Points on a hilly landscape, in no order, each with its height.
A ball rolls from a point to the lowest of its 2 nearest points, and stops where none of them is lower. Distance is the straight distance between rows; heights are no part of it.
J523 height 26.1: [ 74 132 139 190 133 164 116  87 173  73  88 112 131 116 126 111 147 114
 103 175 135 104 157 128  66 129 144 106 204 197  63  66 131 180 108 126
  89 104 136 111  58  75 148 149 100]
J56 height 60.2: [ 60 123 123  71  67  67 143 124 113  74 112 182 134 101 101  90 166  99
 153 137  98 182 131 146 147 132 150 192 115 166 137 115 165 112 146  80
 122 126 115  58 154 146 100 163  99]
J994 height 52.7: [ 89 120  99 136  86 161 131 109 112 124  98 137 108 118 104  99 123 133
 153 154 102 146 119 181 151 133 114  78 131 146 141 135 148 143 148 106
 167 117  90 109 146 113 166 136 101]
J73 height 68.5: [ 92 177 123 119  71  87 138 137 112  96 141 156 144 162 141 149 102  95
 126 139 144 146 111 144 153 130 161 173 128 132 116 121 111  99 135  88
  90 142 104 121 102 167 124 186 121]
J759 height 67.3: [102 167 141 165  97 153 145 120  85 114 115 152 156 170  61  74  60 172
 101 120 145 169 167 111 206  99 132 124 137 139  95 117 181  50 113  68
 132 147 124 138 117 126  51  96 115]
J7 height 50.6: [ 61 175  98  90  32  99 149  87 111 109 101 158 120 132 117 129 114 124
 163 153 130 175  86 163 159 150 137 142 123 142 153 135 158  87 177  61
 142 125  89 115 151 150 149 189 108]
J916 height 33.1: [160 104 145 117 134  97 105 131 156 127 142 146 160  84 120 148 193 127
 116 114 123  89 105  87  47 146 129 171 149 130 114 112 123 140 135 179
 100  92 173 141 143 137 147 155 146]
J460 height 44.5: [ 96 173 143 204 127 140 139 110 150  78 133 108 129 176 153 158  93  99
  98 167 168 106 158 132 129  96 167 135 185 154  65  85  96 135  90 112
  70 157 114 143  37 115 117 157 128]
J589 height 38.1: [ 81 141  71 113  81 170 149 121 119 124 113 135  87 127 173 106  99 118
 156 164 103 152 137 236 183 131 142  79  96 157 136 144 122 169 135  84
 156 124  55  76 136 111 160 124  90]
J773 height 51.4: [136 133 112 135 145 168 143 146  95 150 124 135 124 138  92  61  90 161
 120 125 109 174 177 142 184 124  99  94  91 137 134 144 168 109 119  98
 160 124 106 122 150 134 104  73 111]
J335 height 53.1: [ 82 139 150 128 122 100 153 119  59 106 130 121 128 167 108 113  66 149
 141 109 155 190 169 126 221  88 124 137 116 106 149 146 182  74 110  66
 123 197 101 147 141 147  63 110 117]
J690 height 34.6: [158  84 124 108 179 148 137 146 111 141 138 115 100 126 141  94 141 133
 155 121 107 144 157 151 163 109 119  87  97 127 148 148 122 178 105 139
 130 154 104 104 150 105 128  71 121]
J626 height 78.7: [156 165 118 113 129  98 152 210 163 147 214 161 151 144 141 161  95 115
  81  96 150 129 159  95 128 140 150 199  79  89 127 128 112  54 103 146
 141  94 144 135 110 182  82 136 153]
J650 height 36.6: [ 82 181 128 141  55 114 126  76 112  96 115 122 131 147 148 164 103 109
 154 151 157 127  69 152 138 122 145 128 170 129 119 123 115 110 158  93
 106 145 115 156 111 138 171 206 122]
J869 height 48.6: [102 173 143 195 125 118 125 113 161  75 156 113 130 167 167 182 100  88
  99 154 175  98 145 118 113 100 175 159 180 129  78 107 102 121  91 116
  54 157 128 149  48 133 137 177 144]
J993 height 56.5: [ 83 115 101 103  84 130 139  95  96 127 102 130 107 121 107 107 128 136
 159 143 111 164  97 169 159 135 113  98 124 136 165 144 146 123 164  97
 157 120  90 131 168 132 168 142 100]
J194 height 45.0: [180 155 116 147 151 127 142 143 153 172 155  95 113 157 210 197  98 104
 130 117 170  86  77 134 123 152 141 103 107  66 180 161  66 112 142 155
 153 130 135 165 101 134 150 150 157]
J478 height 49.5: [123 115 145 103 180 107 135 133  75 131 143 102 120 156 132 110  90 157
 142  83 129 175 180 111 189 105 107 131  98  81 144 168 156 106 108 112
 132 190 119 143 171 145  81  91 137]
J591 height 51.8: [180 102 141 113 203 109 136 211 155 151 197 119 121 130 176 163 143 131
 110  96 135  95 154 108 108 112 141 135  85  84 140 137 101 137  86 181
 144 124 155 112 125 128  84  90 167]
J221 height 48.1: [125  75 142 131 145 145 110 129 124 110 118 124 139 109 118 102 179 119
 134 132 100 113 149 134 109 107 127 128 150 161 101 102 134 179 113 155
 101 127 133 105 124 101 130 102 125]
J95 height 64.6: [ 62  93 160 108 112  88 126 125 103  60 118 172 152 104  88  72 179 118
 150 112  92 170 153 117 149 106 152 185 141 174  96  97 162 129 122 102
  89 143 136  60 141 115  80 115 112]
J995 height 52.6: [140 174 107 154 100 160 146 156 121 151 135 155 142 162  93  84  52 148
  96 146 140 167 151 134 175 144 107 131  96 136 127 120 149  61 133  86
 149 107 107 137 117 155  93 113 116]
J697 height 51.3: [140 102 149 110 152  97 128 120  78 133 126 101 125 152 104 124 103 151
 155  98 128 150 120  97 160 107 116 114 121  86 157 153 159  95 136 127
 139 163 131 175 173 133 112 108 136]
J18 height 64.9: [141 167 105 155 107 162 122 114 173 150 118 108 107 128 181 155 108 118
 115 182 138 104 115 167 111 151 140  92 130 154 116 106 101 153 138 114
 128 115 107 120  82 118 183 154 115]
J294 height 50.4: [100 100 129  80 144  92 139 108  79 119 124  88  99 149 150 133 104 125
 174 112 131 179 128 148 209 110 113 115  93  78 203 175 136 123 132  94
 157 185  94 152 189 152 119 122 122]
J596 height 62.8: [ 57 114 144  97  90  78 128 132 120  63 121 187 143  94  97  91 176  98
 151 135  99 174 140 140 146 126 164 202 132 171  96  98 148 138 130  90
  99 140 124  54 146 136  87 148 106]
J853 height 26.5: [123 122 125 170 134 149 107  90 196 118  84 116 142  75 122 140 183 122
 110 166 133  83 132 100  21 170 120 112 190 173 100  90 133 190 124 158
  97  86 158 132 101 101 170 158 125]
J57 height 48.7: [160 155 105 154  87 138 121 112 154 185 109 136 148 113 102 131 126 143
 106 135 139 103  70  86  80 179  81 119 145 128 142 130 129  89 159 150
 158  73 152 166 122 148 183 167 137]
J188 height 59.5: [118 182 105 152  86 138 145 124 114 141 139 140 134 167 125 119  60 132
 122 142 144 158 118 158 176 133 125 125 118 123 133 126 123  80 143  85
 132 132  91 149 113 150 138 146 119]
J305 height 37.2: [169  89 154 136 150 120 102 122 144 125 135 120 167  94 116 161 180 133
 122  94 131  70 111  60  42 133 133 148 171 111 112 120 128 146 125 192
 102  96 189 170 135 133 131 128 159]
J586 height 16.2: [126 152 105  63  88 102 135 125 161 144 133 141 123 115 198 179 158 103
 144 151 126 117 100 164 124 163 156 156  91 136 147 144  83 171 158 125
 130 111 110  84 115 143 160 171 106]
J475 height 40.2: [166 111 151 119 171 161 121 129 106 153 128 140 137 149  60  77  99 173
  95  93 111 135 160  85 138 118 113 118 123 128  94 138 160 108 113 161
 129 111 163 142 137 122  84  51 140]
J609 height 24.4: [122 160  97  97  87 136 125 129 147 130 120 142 110 125 175 136 133 110
 144 163 125 134 115 196 136 148 149 120  98 150 134 133 100 162 148  98
 137 121  88  92 110 134 150 160 101]
J755 height 56.6: [191  64 141 109 225 125 118 165 133 161 156 100 106 125 148 133 166 136
 142 107 121  98 150 112 114 111 111  98  96  88 144 152 103 181  99 186
 144 143 153 115 155  91 109  61 152]
J557 height 19.9: [166 136 134  90 183 111 135 165 118 165 151 137 123 132  86 104  87 168
 109  78 126 161 195  80 143 128 116 168  72 116 119 144 171  57 113 134
 152 118 148 130 168 163  53  62 137]
J526 height 19.0: [ 88 101 162 150 126 131 125 115  90  77 102 141 148 142  85  91 135 135
 139 110 117 142 153 116 156  84 134 131 167 154  92 112 152 131 116 116
 100 159 128 126 133 104 100 107 119]
J275 height 45.9: [138 123 122 130 133 135 139 147 102 137 128 137 124 141 100  91 116 141
 119 116 114 158 152 135 166 115 115 124 111 134 126 126 145 119 118 110
 132 142 114 128 148 136 104  95 117]
J744 height 35.9: [184 103 135 133 190 158 117 157 131 159 140 120 133 137 110 105 135 150
  99 103 121 113 153 102 130 108 110 117 119 115 112 129 140 134  94 174
 127 125 147 140 132 114 106  67 145]
J239 height 37.9: [146 117 125 109 105  98 114 135 178 142 127 170 157  64 118 153 195 118
 110 129 128 101  99  90  42 174 124 190 134 144 130 121 115 143 132 159
 112  75 165 112 134 150 145 172 127]
J332 height 58.0: [145 140 131  94 135  96 135 143 139 113 167 107 117 143 214 205 138  78
 137 125 135 104 116 147 132 113 168 145 105  98 139 133  87 160 128 134
  99 160 107 117 104 151 125 157 138]
J393 height 54.3: [187  72 152 104 215  96 118 181 151 134 174 112 128 109 164 165 180 125
 130  96 120  90 138  97  79 109 133 130 108  86 147 146 101 161  98 201
 129 127 174 126 147 108 101  88 166]
J492 height 4.3: [156 150 114 108 152 118 138 168 106 170 142 144 123 142  94  95  76 158
 114 105 134 174 196 106 177 138 113 152  60 116 147 156 164  46 123  98
 162 120 130 143 162 167  53  78 123]
J584 height 76.6: [153 152 131 144 129 109 130 179 161 134 185 147 153 143 129 155 107 117
  76 112 136 110 147  96 108 129 141 188 129 118 103 106 122  90 101 148
 105 102 150 142  93 167  98 131 152]
J638 height 18.4: [166 128 127 107 165 124 145 195 155 140 172 151 119 122 183 131 148  99
 102 141 111 132 174 167 143 118 149 147  53 138 123 117  97 164  84 132
 123 138  98  67 110 134  92 102 123]
J440 height 41.9: [ 89 116 176 103 158 100 141 123  61 103 132 113 149 159 109 101  77 165
 140  86 138 190 188  87 200  78 129 152 118  95 126 168 191  72  99  89
 115 200 123 141 157 134  40  89 133]
J404 height 5.6: [ 80 124 152 165 105 123 121 117 116  61 113 144 145 129 109 110 147 110
 127 136 126 123 134 142 133  93 150 145 173 165  79  93 126 146 115 117
  88 145 133 112 100 110 113 144 113]
J171 height 55.6: [ 46 142 111  91  37  98 141 107 110  87  99 168 129 113  98 109 138 119
 163 147 115 173 106 159 148 142 138 153 129 161 139 129 167 106 162  67
 139 115 101  87 148 139 141 177 101]
J743 height 60.3: [175  85 134  93 223 110 128 155 103 158 147  97 103 131 135 121 122 155
 149  83 123 132 150 111 148 128 105 110  76  75 179 188 125 126 122 162
 167 154 149 137 188 120  97  64 147]
J551 height 28.9: [177 121 118 163 159 153 121  99 169 151 106  76 109 119 170 163 145 121
 123 153 141  70  90 125  76 134 117  81 151 117 146 125 104 167 136 164
 143 122 133 165 103 103 185 136 135]
J169 height 56.7: [155 122 104 112 170 155 135 130  91 178 117 117 106 138 104  81  77 172
 139 109 120 167 176 134 193 141  88  84  74 115 180 173 159  98 125 107
 189 126 126 147 183 131  97  55 113]
J716 height 31.5: [196 108 129 142 181 142 115 162 144 163 144 111 140 118 124 134 142 140
  95 114 125  88 137  90  88 133 115 125 129 107 114 123 121 137 112 169
 130 115 157 152 122 123 119  93 154]
J805 height 55.2: [118 139 148 120 124  87 132 138 135  81 156 117 138 146 177 189 129  85
 134 138 143 106 124 134 119  99 176 167 133 113 111 116 104 140 118 131
  73 158 121 138 100 153 127 169 147]
J722 height 47.2: [150 128 131 118 138 119 128 120  85 155 117 110 131 147  97 102  88 163
 141 101 128 147 111  97 154 132  97 111 116  95 159 151 162  78 146 118
 160 133 138 184 183 141 117 100 125]
J779 height 63.0: [106 171 137 162 115 137 150 127  76 117 127 137 149 176  90  93  44 157
 114 112 146 169 164 121 203  98 121 115 125 119 118 133 157  63 105  74
 127 159 101 152 114 148  70 103 128]
J763 height 38.4: [ 75 169 139 212 109 151 133 105 146  49 108 127 127 157 130 123 106  99
  98 167 170 108 167 151 128 104 158 121 195 178  57  74 112 141  90  92
  83 132 132 110  58  90 122 158 107]
J253 height 50.7: [115  48 171 106 179 111 117 119 103  92 129 126 126  99 133 110 202 115
 166 113  97 129 144 122 116  90 150 141 158 139 116 114 121 192 119 168
  89 164 136 105 145  95 130  90 137]
J462 height 48.2: [134  54 175  87 215 104 132 148  88 111 169 113 115 123 139 108 169 135
 150  66 106 148 172  99 143  84 134 155 125 100 117 142 129 156  93 174
  94 191 143 113 156 116  91  61 152]
J384 height 18.2: [ 91 133 136 186 144 138 111  76 187  77  93 109 132  84 146 139 167 116
 103 174 150  92 130  96  26 146 158 118 205 179  76  71 120 183 118 135
  72 107 135 128  75  97 165 163 116]
J360 height 72.9: [116 170 137 155 109 111 126 150 154  95 154 159 150 153 143 136 117 101
  92 144 147 118 146 136 124 111 164 180 139 149  75  87 105 111 108 115
  79 132 137 121  72 144 115 164 128]
J411 height 58.3: [179  66 150  91 234 106 120 154 101 144 156  91 102 127 142 132 146 143
 160  82 120 118 153 112 126 115 111 102  94  70 167 174 111 166 103 185
 148 158 162 132 181 102 105  66 153]
J52 height 61.0: [184 111 105  94 200 116 123 146 102 190 130 108 102 133 107 106  97 167
 141  94 132 151 164 104 160 160  91 109  59  91 186 185 144  87 126 139
 198 117 150 145 197 140  95  63 129]
J397 height 35.8: [ 95 120 177 118 145 110 144 130  71  95 136 134 149 149  82  96  94 160
 123  86 127 168 180  87 184  87 141 167 130 112 104 137 184  81  99  96
 109 180 141 126 143 140  38  85 142]
J982 height 49.4: [140 179 135 167 148 131 145 153 119 141 184  97 132 192 177 184  47 117
 109 109 169 131 130 130 161 109 121 134 114  48 139 155 102  84 108 126
 131 179 110 189  98 170  99 130 166]
J659 height 15.8: [168 147 116 131 125 123 126 142 178 158 141 129 141 106 160 171 150 115
  98 150 138  79  98 106  69 160 130 154 120 124 132 116  94 133 128 149
 122  85 156 132  93 148 156 162 139]
J909 height 20.8: [159  76 132 133 154 167 101 115 162 148 101 120 133  77 105 126 197 140
 134 150 102  90 116 102  49 147 103 101 159 153 119 117 125 186 135 175
 131  87 153 125 123  99 173 104 130]
J908 height 24.0: [115 150 111  71  84  84 132 120 129 125 130 134 132 122 162 174 146  97
 152 125 135 140  86 139 139 149 143 162 105 116 157 141 103 126 157 116
 125 125 113 112 141 153 148 183 120]
J323 height 40.8: [ 93 105 137 104  97 116 115 117 141  99  98 167 142  70  97 112 199 118
 150 137  91 130 118 146  74 145 123 150 139 172 114 109 137 168 147 137
 111 108 135  86 144 126 154 158 111]
J879 height 46.2: [124  90 146  89 168  70 134 135 104  84 148 100 114 132 161 159 159 105
 156 101 118 134 123 132 151  99 145 150 118  94 154 144 116 158 118 141
 101 186 119 134 157 140 119 131 140]
J408 height 47.0: [169 169 106 154 130 163 139 165 123 174 138 154 153 150  78  72  74 152
  84 123 123 149 168 112 158 149 106 133  97 135  99 116 155  71 118 106
 146  99 130 127 119 151  81  80 130]
J341 height 67.0: [ 95 165 101 163  92 174 129  93 175 120  96 115 100 125 167 132 118 118
 126 188 134 101 123 177 100 146 143  95 154 170  96 101 115 164 140 112
 133 105  99 111  79  98 192 173 105]
J496 height 50.5: [148 161 131 143 151 123 139 151 133 140 168  87 106 162 211 204  85  98
 132 114 162 109 104 143 144 113 141 118 118  60 156 154  87 115 117 145
 123 172 117 176 103 152 120 146 160]
J318 height 35.7: [184 136 110 164 139 149 119  99 163 193 114  90 111 124 164 178 128 126
 118 136 151  77  54 109  81 163 110  91 136 108 178 150  97 130 156 159
 159  99 162 180 118 117 193 159 147]
J738 height 24.5: [192 115 118 132 142 127 116 138 154 171 144 134 137 107 132 137 158 128
 101 135 136  92 109 104  78 160 112 129 121 122 147 131 108 138 130 173
 153  93 163 131 129 125 151 130 140]
J38 height 29.1: [142  55 124 123 187 176 122 145 106 153 128 101  94 134 138  83 153 141
 157 123  94 151 172 149 162  83 111  59 116 124 151 148 129 204 105 154
 125 170 108 107 133  72 131  46 123]
J142 height 41.3: [134  89 158  79 178  74 141 171 133  99 190 109 115 130 188 172 166  95
 132  95 122 127 147 138 136  88 158 167  96  97 137 138  93 165  96 157
  99 179 113  98 138 145  89 128 148]
J999 height 36.8: [151 117 121 109 111 131 115 104 124 155 103 142 140 102  74 119 145 153
 142 114 108 122  84 100 103 163  99 121 140 130 146 141 143 107 168 149
 152  98 153 139 171 126 156 135 126]
J74 height 29.3: [ 55 152 140 141  57 115 117  79 127  72  95 134 142 121 118 151 134 107
 144 150 143 117  83 144 109 125 153 144 183 146 101 103 121 121 153  95
 102 134 119 125 111 123 168 212 111]
J549 height 49.0: [159  88 140 115 199 107 140 201 144 142 189 125 119 128 154 134 144 129
 112  81 123 123 180 118 135 104 135 150  79 103 122 126 116 145  88 162
 128 146 125  91 128 144  62  78 154]
J556 height 72.5: [ 68 151 118 203  88 192 122  82 140 102  72 115 129 122  87  91 118 145
 107 160 136  97 121 151 100 137 116  70 201 169  78  82 146 130 130 113
 149  89 136 132  95  71 166 149 114]
J126 height 42.3: [123 128 120  88 144 107 147 139  89 130 142 108 103 151 177 138 106 117
 154 116 135 169 137 167 206 112 124 116  76  93 180 167 116 128 123 105
 148 178  80 137 160 155 109 121 117]
J897 height 62.2: [160 159 109 152 132 163 131 119 139 153 128  98 112 146 174 154 105 115
 120 152 144 110 103 151 132 130 129  92 117 119 140 127  92 134 126 122
 145 131 111 150 105 130 173 135 125]
J149 height 27.5: [104 121 162 131 120 115 127 114  83  97 121 136 158 156  65  86 111 155
 129 104 130 146 144  94 169 103 141 141 150 138 105 124 166  96 123 108
 107 159 143 134 139 126  78 108 135]
J749 height 27.2: [137  91 123  88 151 122 130 172 155 125 154 160 114  98 163 108 194  95
 130 143  90 143 162 161 131 123 154 157  76 165 121 104 109 190  95 129
 111 130  97  35 125 110 111  91 112]
J489 height 57.9: [165 169  89 165  97 174 128 142 151 189 116 139 138 136 104 102  95 150
  99 148 133 119 120 142 127 171  95 100 114 144 133 115 130  96 136 115
 166  81 125 154 117 135 161 124 116]
J53 height 15.7: [174  80 114 152 185 189 126 117 132 170 100  77  87 124 135 113 142 133
 144 162 122 103 143 146 122 105 105  42 140 134 139 123 127 185 112 160
 161 134 116 136 119  73 166  71 131]
J536 height 6.4: [161 165 104 109 104 119 129 139 168 156 142 139 132 121 188 178 144 108
 114 163 138  95 104 136  96 163 144 153 109 132 141 131  91 139 140 131
 132 103 126 111 101 142 165 171 126]
J241 height 36.2: [177  99 136  98 157 148  99  94  96 169 108 128 126 120  55  91 118 189
 138 102 106 127 117  77 118 147  91  88 138 106 145 166 157 108 154 160
 169  95 177 168 190 107 141  67 133]
J676 height 36.9: [ 56 120 126 111  57 126 115 116 156  99  76 171 153  64 102 118 190 114
 147 149 100 134  99 147  66 159 125 150 166 174 112 105 136 163 150 119
 113 100 129  81 147 122 159 192 115]
J409 height 48.8: [115 168 120 124  65 112 118  75 156 150 100 117 136 107 157 196 135 108
 151 129 140  98  37 111  73 159 124 140 160 120 153 146 109 116 189 134
 124 106 140 155 115 156 198 220 135]
J687 height 31.8: [175 103 143 111 145 139 110 107 119 170 106 137 142 109  55 102 138 177
 125 110 111 110 106  72  85 145  88 116 141 124 132 142 144 124 146 164
 138  87 175 154 160 122 144  97 136]
J571 height 43.9: [ 71 171 108 123  36 119 137  92 105 112 109 136 125 142 127 139 100 120
 151 139 147 151  73 154 160 139 135 121 152 134 139 129 145  85 167  77
 133 135 100 148 128 136 162 186 111]
J735 height 39.6: [146 110 118 121 151 140 128 149 122 143 135 131 115 137 134 104 138 125
 131 134 109 140 151 148 152 130 123 108  89 137 147 134 115 155 119 126
 135 140 102 101 138 120 120  97 118]
J721 height 49.6: [128  91 154 118 167 102 133 129  91 100 140  87 120 152 162 156 138 105
 154 103 132 128 125 126 152  73 134 120 137  94 141 148 111 170 117 152
  93 206 113 146 139 123 113 125 151]
J661 height 24.9: [148 155 122 129 148 115 152 169 111 144 158 126 135 154 118 123  66 133
 106  98 151 172 167 113 184 127 111 147  76 104 146 146 149  58 120  95
 145 142 110 140 148 186  77 105 132]
J677 height 36.7: [142  84 156  87 170  77 127 184 151 107 186 144 128 100 165 152 191  95
 118 109 117 128 158 132 116 111 166 187  91 129 118 104 109 164  91 154
  97 137 130  74 125 136  94 118 136]
J705 height 26.9: [172  87 137 123 149 162  95 113 143 162 104 143 139  93  71 116 177 162
 126 118 110  95 110  82  68 154  98 106 150 135 117 130 138 155 136 185
 134  84 178 139 147 110 156  89 138]
J197 height 69.9: [ 49 142 111 176  73 181 123  75 155  96  75 117 113 112 116 116 126 124
 126 169 122 103 117 176  88 142 119  81 197 175  86  92 135 153 146 102
 143 106 111 114 105  74 188 177 100]
J247 height 53.7: [190 161  94 168 110 162 118 144 165 203 124 135 141 134 121 116 109 142
  92 138 138 105 103 105 105 183 100 124 115 127 143 122 116  83 132 144
 170  66 148 155 104 143 167 136 125]
J981 height 71.2: [ 98 164 129 135  84 111 122 125 140  88 136 149 145 140 154 145 122  91
 112 158 138 124 129 150 120 127 160 178 151 157  87  95 102 129 135  99
  84 127 120 108  75 146 145 185 119]
J675 height 74.8: [ 55 141 121 200  65 194 121  95 122  85  68 149 137 127  51  70 108 150
 106 157 118 127 121 145 123 124 120  76 190 176  76  92 159 115 139 101
 161  81 144 118 119  79 136 130 110]
J99 height 20.9: [ 57 139 142 136  65 120 121  89 113  65  92 152 153 117  91 114 146 121
 147 140 131 133 102 147 126 120 140 144 177 162 102 100 139 120 147  89
 114 126 127 115 129 106 138 178 109]
J836 height 62.0: [185 125  89 147 143 175 127 144 138 186 116 141 124 125  91  85 121 156
 107 142 113 128 137 127 128 156  92  91 103 143 139 126 137 119 135 133
 174  85 131 123 133 115 142  89 113]
J934 height 80.4: [168 164 113 123 138  92 147 199 177 156 211 146 135 142 178 191 112 113
  87 107 144 108 132 109 118 139 151 172  81  82 156 140 102  94 117 156
 144 104 145 132 105 169  95 137 157]
J148 height 71.6: [ 78 171 128 163  65 140 136 115  91 102  94 165 168 148  46  73  82 160
 109 120 142 162 132 106 165 121 128 128 150 153  95 105 180  53 136  79
 143 102 143 132 123 113  87 115 119]
J997 height 32.0: [138  97 131  76 141  96 116 163 154 114 140 157 125  87 146 134 201  93
 133 138  99 127 132 144 115 136 160 175  90 151 126 114 108 184 119 148
 114 113 122  56 135 133 119 125 109]
J304 height 51.5: [126 149 111 120  75 116 123  78 144 160 107 115 116 108 156 178 138 120
 157 126 136 108  35 134 101 156 121 115 143 112 173 160 103 115 183 133
 144 122 140 154 137 136 204 187 134]
J285 height 31.2: [108 160  84 105  84 164 135 120 142 124 119 137  92 133 189 136 115 113
 145 172 114 130 128 218 164 136 148  93 101 159 122 125 110 176 143  87
 140 128  64  82 109 112 169 143  93]
J302 height 22.9: [167  65 133 133 201 182 117 136 128 153 122  96 107 121 138  99 159 134
 141 144 114 120 173 131 122  89 116  66 134 138 121 119 125 203 103 166
 118 149 126 121 114  65 130  40 142]
J172 height 41.0: [167 114 121 103 122 135 105  94  92 179 102 121 115 127  57 102  95 189
 149 108 121 144 107  85 127 162  84  94 121 110 167 164 180  68 156 125
 188  91 161 175 192 130 140  92 121]
J222 height 23.5: [177  95 120 158 187 170 115 104 137 152 113  66  92 127 165 150 140 122
 140 153 135  93 100 127 102 113 105  59 148 108 162 133 104 188 131 164
 150 139 127 172 112  93 169 106 138]
J637 height 33.3: [141 136 108  71 121  90 147 140 115 128 140 126 111 134 181 158 120 104
 153 127 134 155 105 154 178 138 141 134  82 104 177 162 103 139 144 108
 150 150  99 117 155 157 130 139 119]
J986 height 46.8: [ 68 128  66 150  63 193 144 104 110 119  93 125  86 114 119  91  99 138
 154 165  98 152 121 234 164 140 118  61 126 158 139 133 151 150 143  93
 172 107  69 105 144  89 174 121 104]
J433 height 55.7: [144 141 116 114 109 121 129 105 117 159 115 107 116 138 137 146 124 133
 150 117 138 125  65 140 140 151 106 111 120  98 176 165 130 105 170 128
 165 128 127 171 158 138 170 155 125]
J784 height 40.5: [205 146 109 151 158 131 131 133 159 191 143  96 128 129 182 184 115 118
 116 132 159  70  68 116  93 166 113  97 113  89 177 159  86 121 141 169
 172 102 162 169 114 128 163 145 156]
J845 height 40.1: [127 167 146 152 147 128 149 164 109 140 180 109 130 181 132 146  58 142
 112  95 157 153 149 124 180 103 109 141 105  69 123 144 126  62 104 122
 128 173 104 177 121 179  72 124 152]
J205 height 29.0: [ 40 122 135 121  50 116 128  99 114  76  86 166 140  96  79  95 162 130
 154 148 103 145 106 143 111 136 126 142 166 161 114 104 159 128 156  89
 131 117 132  86 143 114 136 175 107]
J760 height 57.1: [100 105 116  89 112 101 134  98  85 120 116 102  96 130 125 121 117 138
 173 128 117 164 102 155 181 125 115 103 114 104 181 158 146 125 156  98
 147 154  98 143 178 129 148 128 111]
J595 height 42.1: [115 121 132  96  91 102 100 111 169 135 112 149 149  61 135 171 195 110
 137 144 129 108  81 109  44 166 124 164 154 155 133 128 102 160 156 149
 111  96 143 109 132 153 174 198 128]
J700 height 43.5: [167 150 132 137 145 165 133 153 113 167 134 154 153 153  53  73  79 169
  82 101 112 142 165  90 144 130 122 141 111 137  84 117 161  76 112 132
 131  86 142 134 118 140  66  74 148]
J889 height 45.7: [104 152 134 128  76 111 116  91 164 126 100 136 143  84 133 181 165 112
 130 136 139 100  62 108  54 158 127 152 173 140 129 125 115 129 165 144
 105 103 150 146 126 146 174 208 138]
J218 height 27.8: [127  93 137 129 125 140  99 104 185 130  83 142 140  61 106 137 201 129
 126 160 111  92 113 109  20 158 110 134 160 172 117 106 123 189 138 165
 113  89 151 112 125 113 180 152 128]
J783 height 42.8: [125 146 127 141  67 135 109  91 124 151  91 135 141 111  72 125 125 146
 131 121 137 122  53 103  97 158  88 111 168 129 141 132 150  80 173 121
 149  94 137 174 148 130 167 167 130]
J420 height 64.0: [123 175 121 140  88 105 133 122 115 138 138 130 139 169 140 149  79 112
 123 128 146 147 109 137 162 129 140 143 110 112 144 136 118  76 154  93
 123 146 113 161 117 160 130 169 125]
J699 height 75.0: [137 163 124 143  98 103 122 154 153 120 166 159 155 133 142 168 108 101
  92 126 146 110 120 117 100 137 149 190 135 127 105 115 108  94 125 139
  92 101 149 141  89 177 123 168 140]
J120 height 52.5: [101 152 142 146 116  96 129 109 145  67 167 117 123 164 191 201 115  80
 125 145 150 106 131 136 116  92 188 166 165 123  95 114  87 137 109 128
  54 164 121 135  55 148 122 185 141]
J843 height 32.3: [ 68 151 149 207 132 170 127  89 148  47  90 115 124 133 117 100 132 118
  95 177 154 104 166 141 110 104 150 104 210 190  55  62 123 147 101 112
  97 113 137 114  64  68 126 131 107]
J535 height 46.1: [146  72 166  99 207 108 142 174 125 120 172 115 120 133 147 129 157 137
 123  71 120 131 185 101 142  81 131 157 102  90 112 135 128 160  89 176
 102 181 132 114 145 127  69  75 160]
J262 height 74.3: [ 89 152 128 180  76 159 126 109 111 105  85 160 152 138  56  68 100 148
 101 138 126 128 130 129 148 121 114 102 171 166  84 101 155  95 131 101
 137  95 138 130 121 108 113 129 120]
J639 height 45.1: [103  95 130 128 116 148 117 131 150 106 110 151 127  97 120  93 177 113
 133 149  97 123 141 158  96 129 134 135 138 178 101  97 134 183 124 121
 106 110 117  73 109 105 142 125 104]
J130 height 50.0: [125  47 179 100 192 124 121 120  86 106 136 112 117 120 120  97 178 142
 163  99  92 134 171  95 136  79 128 123 152 124 121 128 136 189 116 174
  95 186 138 106 155  93 115  61 149]
J894 height 58.7: [156 139 115 141 142 134 127 118 110 166 126  92 113 148 149 148 102 124
 140 115 141 124  83 135 144 136 110  86 122  92 171 157 109 113 150 137
 156 137 122 180 144 135 157 135 138]

Two balls start at each pair of points below. Name the first point that both come to, or write none.
J699 / J460 -> none
J7 / J188 -> none
J879 / J894 -> none

Where does a ball stop that starts at each point below?
J596 -> J99
J995 -> J536
J148 -> J404
J626 -> J536
J496 -> J53
J897 -> J916
J675 -> J916
J95 -> J99
J52 -> J53
J934 -> J536
J478 -> J404

Call two points neighbours if one is among the 2 nearest of the other. Go from one point of each pair to the other, from neighbour to neighbour, staying as low as possible. Name the highest point that can't be avoided.
J535 / J384 -> J697
J492 / J53 -> J496
J909 / J384 -> J218
J535 / J99 -> J253
